A landscape with many peaks, sampled at points; each row gives a point and its height.
A climber steps from a point to whichever of its 2 nearest points has the largest rise for the distance, and stops where none of them is higher. Distance is the straight distance between rows; heights are no part of it.
J124: [  4   7   0   7  35   3 -10  -2  10   4  -5  -8   0  -6   9 -23   1 -22
  -3  -2  19  -2]  (h 317)
J663: [ -9  -2  -6  -7   1 -21   9 -21 -26   9 -28   0  -2 -10  -5   8   3  19
 -19  17 -14  -7]  (h 681)
J100: [ 11 -11  -8   6  16   7 -33 -10  15  27 -25  -5 -18  -2  -6 -18   8 -31
  16 -19   8  10]  (h 194)
J540: [ -3  -8 -21  21  27  21 -31   7   7  47 -10 -14 -26  -7   4 -37   4 -10
  -8 -25  -2  19]  (h 509)
J937: [ -5  -7  -6 -10 -27  19  25  12 -40 -23  49  23  14  29  -2  17 -14  34
  -5  19   9 -17]  (h 220)
J469: [ -9   2   4 -24  -7  -4  17  -1 -24 -18  25   6  22  -8  -4  -7 -16  17
  13  25 -16  -6]  (h 505)
J651: [  5   6  -4   9   4 -29   6  38   2 -27  22  20 -11  19  -5   1   0  23
 -12 -20   5   9]  (h 641)
J178: [ -7  14  16  -6   1  10 -11  -6  14  10  17 -10   5   2  13   6  -4 -12
  14   3   8   0]  (h 126)
J79: [ -5   8   6  -2 -33  10  14  -9 -29 -21  11   2  20  -4 -14   7 -23  26
   4  31 -12  -5]  (h 655)
J741: [ -7 -17  11 -15  -8 -19  42 -21 -12 -16  17   9   7 -22  -9  29  -7   2
  -3  21   7  -5]  (h 594)
J623: [  3 -18   7 -20   0 -23  35  -6  -3  -3  33  14   3  -9  12  24 -10   1
   9  13  17  -3]  (h 490)
J954: [ -3  -4 -12  -4   1  -5  -7 -10  -6  -1 -16 -13  -1 -15   8  25  -2   2
  -9 -11  -1  -4]  (h 399)
J426: [  1  15  -4  -6  15  -8 -22   5  10  -3  -2   8  -6  -8  -1  -2 -10   0
   9 -20  10   8]  (h 427)
J924: [ -2   3   7  -5   8 -17 -12 -22   4  10  -8 -12  16 -13  -5 -25  -6  18
   8  -1 -15  11]  (h 562)
J377: [ -5  -8  10  -5 -14   0  14 -22 -10  -2   9  -9  12   7  -6   7 -14  13
 -10  41  11 -14]  (h 542)
J447: [-10  19   5  10 -32  27   1  -6 -12  -1   5   3  20   5 -14   7 -19  12
  -1  28   1  -4]  (h 798)
J861: [-10  16  16   2 -13  15  -4 -12   2   2   3 -16  12 -20   5   3 -10  -1
  -3  15   3   6]  (h 109)
J526: [  0   9   2   1 -14   3   8   5  -6  -8  13  17  14  27  -3  14  -8  18
   1  19  18 -12]  (h 306)
J826: [ -8 -13   7 -11   5 -13  20 -32 -14 -14 -11   8  17 -19 -15  -7   9  -6
  -2  27  -3 -17]  (h 173)
J236: [  3  23   2  12 -18  39  -9  24  26  12 -12 -12  -6  30  -9  -7  18 -17
  34 -12 -22   8]  (h 578)
J747: [  5   0 -11  -2  10  -1 -35  -5  17  14 -14  -9   9 -11  -4 -10 -10  -6
   1 -15   0   9]  (h 447)
J831: [ 12  -7   0 -10   6 -14  17  15  -3 -18  32  38   9  19  15  10  -3   9
  -8  12  10  -2]  (h 230)
J860: [  4  15  -3  15 -19  32 -20   5  15  11  -6 -19   6  16   4  -7  12 -20
  12  -3 -13   6]  (h 512)
J363: [  0  20  12  12 -30  18  13  12  10  -8  -2  13  -4  33   0  37  -1   5
   2  -3  18  -7]  (h 307)
J92: [ -5  25  -8   9 -14  20   9  35  24  -2  16   9   0  32 -10  12   5   3
  26 -14  -1   3]  (h 466)
J628: [  0  25   2  10 -19  22  -7  13   8   0  12   7  27   7  -6   8  -9  13
  11   2  -6  -2]  (h 663)
J2: [  7  -5  12  -5  23  -8  -4 -19  10   1  -5  15  20 -36  -9 -20   4 -28
  15   7  11  -5]  (h 253)
J503: [ 13  -3  -1  -7  22 -12 -11  22  12 -12  11   3 -42  18   3 -23  -7 -25
  22 -33  22  13]  (h 377)
J59: [ 16 -29  -4  -8  28 -38   7   8  -8 -32  -3  12 -13 -30  -2  -3  -4  -8
  -5 -22   7   8]  (h 318)
J781: [ -1  34  -7  18 -18  17  -2  18  22  -5  -2   1  18  18 -16   6   9   8
  13 -22  -8   8]  (h 560)
J646: [  7 -21   5 -17   8 -34  31  -6 -24 -33   5  25   2 -14   5  -1  -1   4
   0   4 -10  -4]  (h 233)
J267: [ -6   1  15  -9   2   4   7  -7  10 -12  13   2  -3   0   9  20  -3 -28
   1   6  16  -9]  (h 143)
J90: [ -6 -27 -14  10  20   4 -32 -18  11  41 -25 -12   8 -19  -2 -13  16  -1
 -11 -10  -6   8]  (h 47)
J113: [-19 -24  15 -19 -20   0  27 -27 -25 -18  16 -11  14  -9 -18  14  -4  17
  -6  41   4 -17]  (h 603)
J514: [ -7 -12  14 -13  -2  -7  14 -23  -3 -12   9   1  20 -18   4  11   3 -17
  -1  19  14 -25]  (h 159)
J821: [ -8 -19   5 -15 -24   5  31  -1 -44 -25  26  15   6  16  -8   9  -9  26
  -7  34   0 -21]  (h 163)
J969: [  2  -5 -12  18   4  28 -21   6  14  61 -13 -16 -11  -9   8 -20  21  -1
 -12 -24 -12  31]  (h 573)
J253: [  2  -1  -7  12   0   9 -11   3  12  21 -15 -11 -19 -11   4  22  -4 -13
 -12 -13   3  12]  (h 436)
J343: [  2   1 -19  17   1  19 -16  11  16  43 -20 -29 -14  -9   7   2   3  -8
 -12 -21  -8  15]  (h 493)
J431: [-14 -20  20 -19 -25 -25  46 -27 -34 -27  10  -2   6 -24 -17  24   3   7
  -3  24  -5 -21]  (h 704)
J330: [-10   9  -6   8 -34  26  32  30  -3 -18  47  23  21  40  -2  21   4  21
   2  -2  21 -14]  (h 231)
J518: [ -5 -15 -17  -4  23 -18   5  -9 -10   4 -11 -14  -8 -35   1  12  11  -9
 -27  -9   6  -5]  (h 375)
J658: [  9 -10   2  14   6  24 -30   3   8  41 -25 -18 -37   1  -2 -25  19 -35
  23 -21 -16  11]  (h 161)
J979: [ 16  22  15  14  -9  -4   4  31   3 -11  13  10 -20  15  20  19  -5  -7
  -3 -25  10   2]  (h 528)
J493: [  4 -11  10  -1  19  -3 -22 -17  17  18 -19   4   4 -26  -2 -20   7 -35
  14  -5   1   5]  (h 219)
J193: [  8  -2  -9  -5  23 -19  -1   4 -14 -20  -7   5  -9 -26  11   5 -13   0
 -16 -17  -3   0]  (h 365)
J425: [-11  12   0  -7 -31  27  14  13   6  -1  29  16  22  48  -1  13  -2  20
  13  16  15 -13]  (h 274)
J64: [  2 -17  -6  -5  21 -30  18  -9 -12   7 -25   3  -6 -20  -6 -11   1  16
 -11   4  -6   6]  (h 803)
J756: [ -5  14  -9  17  20  25 -19  15  11  40 -16 -18 -41   8   2 -36   3 -13
  13 -42  -6  26]  (h 625)
J690: [ -9  17  23  -2 -21  27  -3  15  11   6  11  -8  -9  34   7   8   8 -15
  22  11   9  -5]  (h 258)
J58: [  1  -6   7   5 -13   2  18  11 -23 -28  34  27   8  28  12   9   1  28
 -13  14  15 -15]  (h 272)
J841: [-13 -15   5 -12 -13  -9  33 -33 -32   0 -34  -7 -10 -17 -12   3   5  15
 -16  29 -22 -11]  (h 612)
J29: [  5  22 -18  13   0  -4  -2  18   4 -14  -3  -8  -3   1   7   7   4   6
 -13 -23   7   2]  (h 721)
J51: [  1 -15 -18   3  37 -20  -8   0  -1  -3 -16 -18 -20 -18  10  -6   4   0
 -27 -30   8  -9]  (h 353)
J842: [ -5 -11 -19   6  31   1 -18  -4   9   8 -20 -18 -13 -16   3 -21  10 -15
 -15 -19  24   3]  (h 335)
J167: [  1  -5  -1 -23  26 -18   0   7  -2 -14  23  13  12  -9  -2 -13 -11   4
   6  10  -3  -2]  (h 243)
J589: [ 15  -3  -3 -16  22  -8  -2  26  19  -9  33  17 -24  26  13  -7   0 -16
  20 -13  12   8]  (h 255)
J710: [-13  -5  11 -14   2  -6  16 -30   0   0   4 -15  19  -1 -10  -9  -4  17
   0  40 -18  -6]  (h 495)
J968: [  5  -4  21   3  -2   2   1 -14  28  27  -1   3 -12  -3   8 -10  11 -40
  20  13   2   7]  (h 518)
J735: [  6  11   8  -3   3   4 -23   4  13  23 -16 -16 -42  10   0 -13   2 -38
  31 -25 -16  16]  (h 107)
J567: [  9 -15   1  25 -28  25 -16 -24   8  37 -23 -13  20 -14  -1  -9   6  -4
 -20  12 -19  10]  (h 726)
J237: [ -8  -4  -2 -19   9 -19  11  -2 -26 -19  11  22  21   7  -3   3  -5  25
  -6  12 -21  -5]  (h 412)
J776: [-1 12  3  3 -6 -7 -5 10 14  0 -2 15 -8 24  0 24 -8  1  3 -5  9  2]  (h 345)
J736: [  9  11 -12   7  -3  16 -26  -1  20  10 -12  -8  25  -1   6  -3   4  -6
   4   0 -15   6]  (h 484)
J725: [ -3   5  -9  -6   3 -10   0   5 -30 -29 -18  12   9   6  -6  -2   5  22
 -13  -2 -19 -10]  (h 359)
J737: [  2  23  -2  -4   2  -1 -18  18  21  22  -9  -4 -37  22  -8  -4  -1 -12
  21 -34   1  14]  (h 44)
J26: [  8   5 -16   5  32 -19  -1  11  14  -5 -11   4 -17   0  -7 -29  -2   4
 -13 -12  13   6]  (h 566)
J662: [ -6 -16  10 -22  13 -31  29 -21 -24 -28 -21  26   4 -21 -10  -4  16  -5
   0   8 -14 -14]  (h 196)
J549: [  8  16  19  10 -10  23 -14  11  18  20  -5 -19 -21  33   4 -22  10 -25
  44 -15 -28  21]  (h 749)
J902: [-10 -10 -22  13   9  12 -18 -20  -3  34 -12 -26  17 -18   4 -17  17  22
 -20  -3 -20   6]  (h 56)
J521: [  6  -6  -7  -4 -12 -14   1   6  -1 -22 -10  -7  -2   6   9  39   0  10
 -15   0   1  -5]  (h 380)
J166: [ -1   4  17  26 -31  23 -19 -13  15  25  -9  -7  17   4   6  -3   4   1
   2  17 -10   8]  (h 790)
J653: [  6  20  -4   2  -1 -17  14  19  -4 -23  13   5   0   1   1   9  -9  19
 -16 -10  12   6]  (h 856)
J619: [  5 -23   4 -13  19 -39  17  -8  -8 -29  11  17   7 -26  -4  -6   7 -13
   5  -7  10  -5]  (h 275)
J389: [ -5  23 -25  19  -7  15  -8  26  17   5 -18 -17  -8   1   4  18  10  -3
 -14 -40   4   0]  (h 658)
J460: [  6 -10  -6  33 -12  29 -17  -9  11  55 -11 -17  -2 -17  16 -12  15  -6
 -14   0 -21  20]  (h 657)
J312: [ 11   0   5 -12   3  -1  11  25  10  -5  43  25  -8  21  20   6   4  -7
  12   8  13   3]  (h 172)
J34: [ -7  12  20   8 -23  25  -3  -7   1   2  -4  -1  -7  19  11  21  -4  -9
   2   8  26 -11]  (h 283)
J739: [ -9   1   6  -6   4   0 -17 -20  -2  11  -8 -14  23   9  -1 -10   1  20
   1  21 -14  -3]  (h 511)
J446: [  4  20  -4  -9   1   3 -14  24  18  -8  15   2  -2  30  -6  13   5  -5
  19 -16   1  -6]  (h 392)
J454: [  1  -8  -6  -2 -23  -7  14 -13 -21 -27  -3  -8  -3  -5  -3  32  -9  21
 -20  15  -2 -11]  (h 357)
J963: [  5  15  13   6  12  -6   7  24  -2 -17  24  17 -10   8  17   0 -12   1
  -9  -9  20   2]  (h 676)
J596: [  0  -4  -9  -5  31 -23  -2  -9   5   9 -14 -10   2 -16 -10 -29  -3  14
  -9  -4   1   3]  (h 662)
J358: [ -8 -11  -6   8 -13   7  -5 -27 -11  29 -24 -29  10 -30  -7  -6   3  16
 -17  12 -21   3]  (h 68)
J607: [ 17  -8  -1  10  23 -29   0  25  11 -27   8  10 -15  11   4 -15  -2  12
  -9 -11  14   5]  (h 514)
J364: [  2   6  20   8  -6  17 -16  -1  25  31 -14 -17 -20  12  12 -19  10 -27
  25   7 -12  13]  (h 598)
J250: [  9 -17   0  -3 -14 -12  25  -1 -33 -35  16  24  10   0  -1  18 -14  16
  -6  18   3 -19]  (h 125)
J840: [  2  11 -30   4   3  -2 -21   9  -6 -22 -23   1  17   1  -4  -1   7  10
 -15  -9 -17  -6]  (h 328)
J803: [  2   0   4  -8  27  -2 -14  -6  12  -8   5  13  14  -7   0 -26  -6 -12
   9   9   2  -4]  (h 291)
J522: [  4  -4 -13  -4  21 -18 -26  11  18   1  -6  -5 -22  11  -4 -10  -9 -14
   6 -32  14   7]  (h 485)
J402: [ -2  -1   1   6 -24  18   1 -20  -3  21 -12 -25   6 -34  -3  17 -13   3
 -13  15 -11   3]  (h 87)
J723: [ -2 -14   6 -14  -7  -6  20 -13 -39 -33  -4  14  13 -21 -15   6  -2   8
  -8  19 -13 -19]  (h 146)

Call two points neighbours if one is among the 2 nearest of the other. Go from one point of each pair to the other, from neighbour to neighbour, staying as high as possible. Name the lowest point that can't be avoided.
J522 / J526: J831
J431 / J522: J426
J64 / J549: J253
J64 / J653: J607
J447 / J653: J776
J756 / J166: J540
J64 / J431: J710
J549 / J166: J860
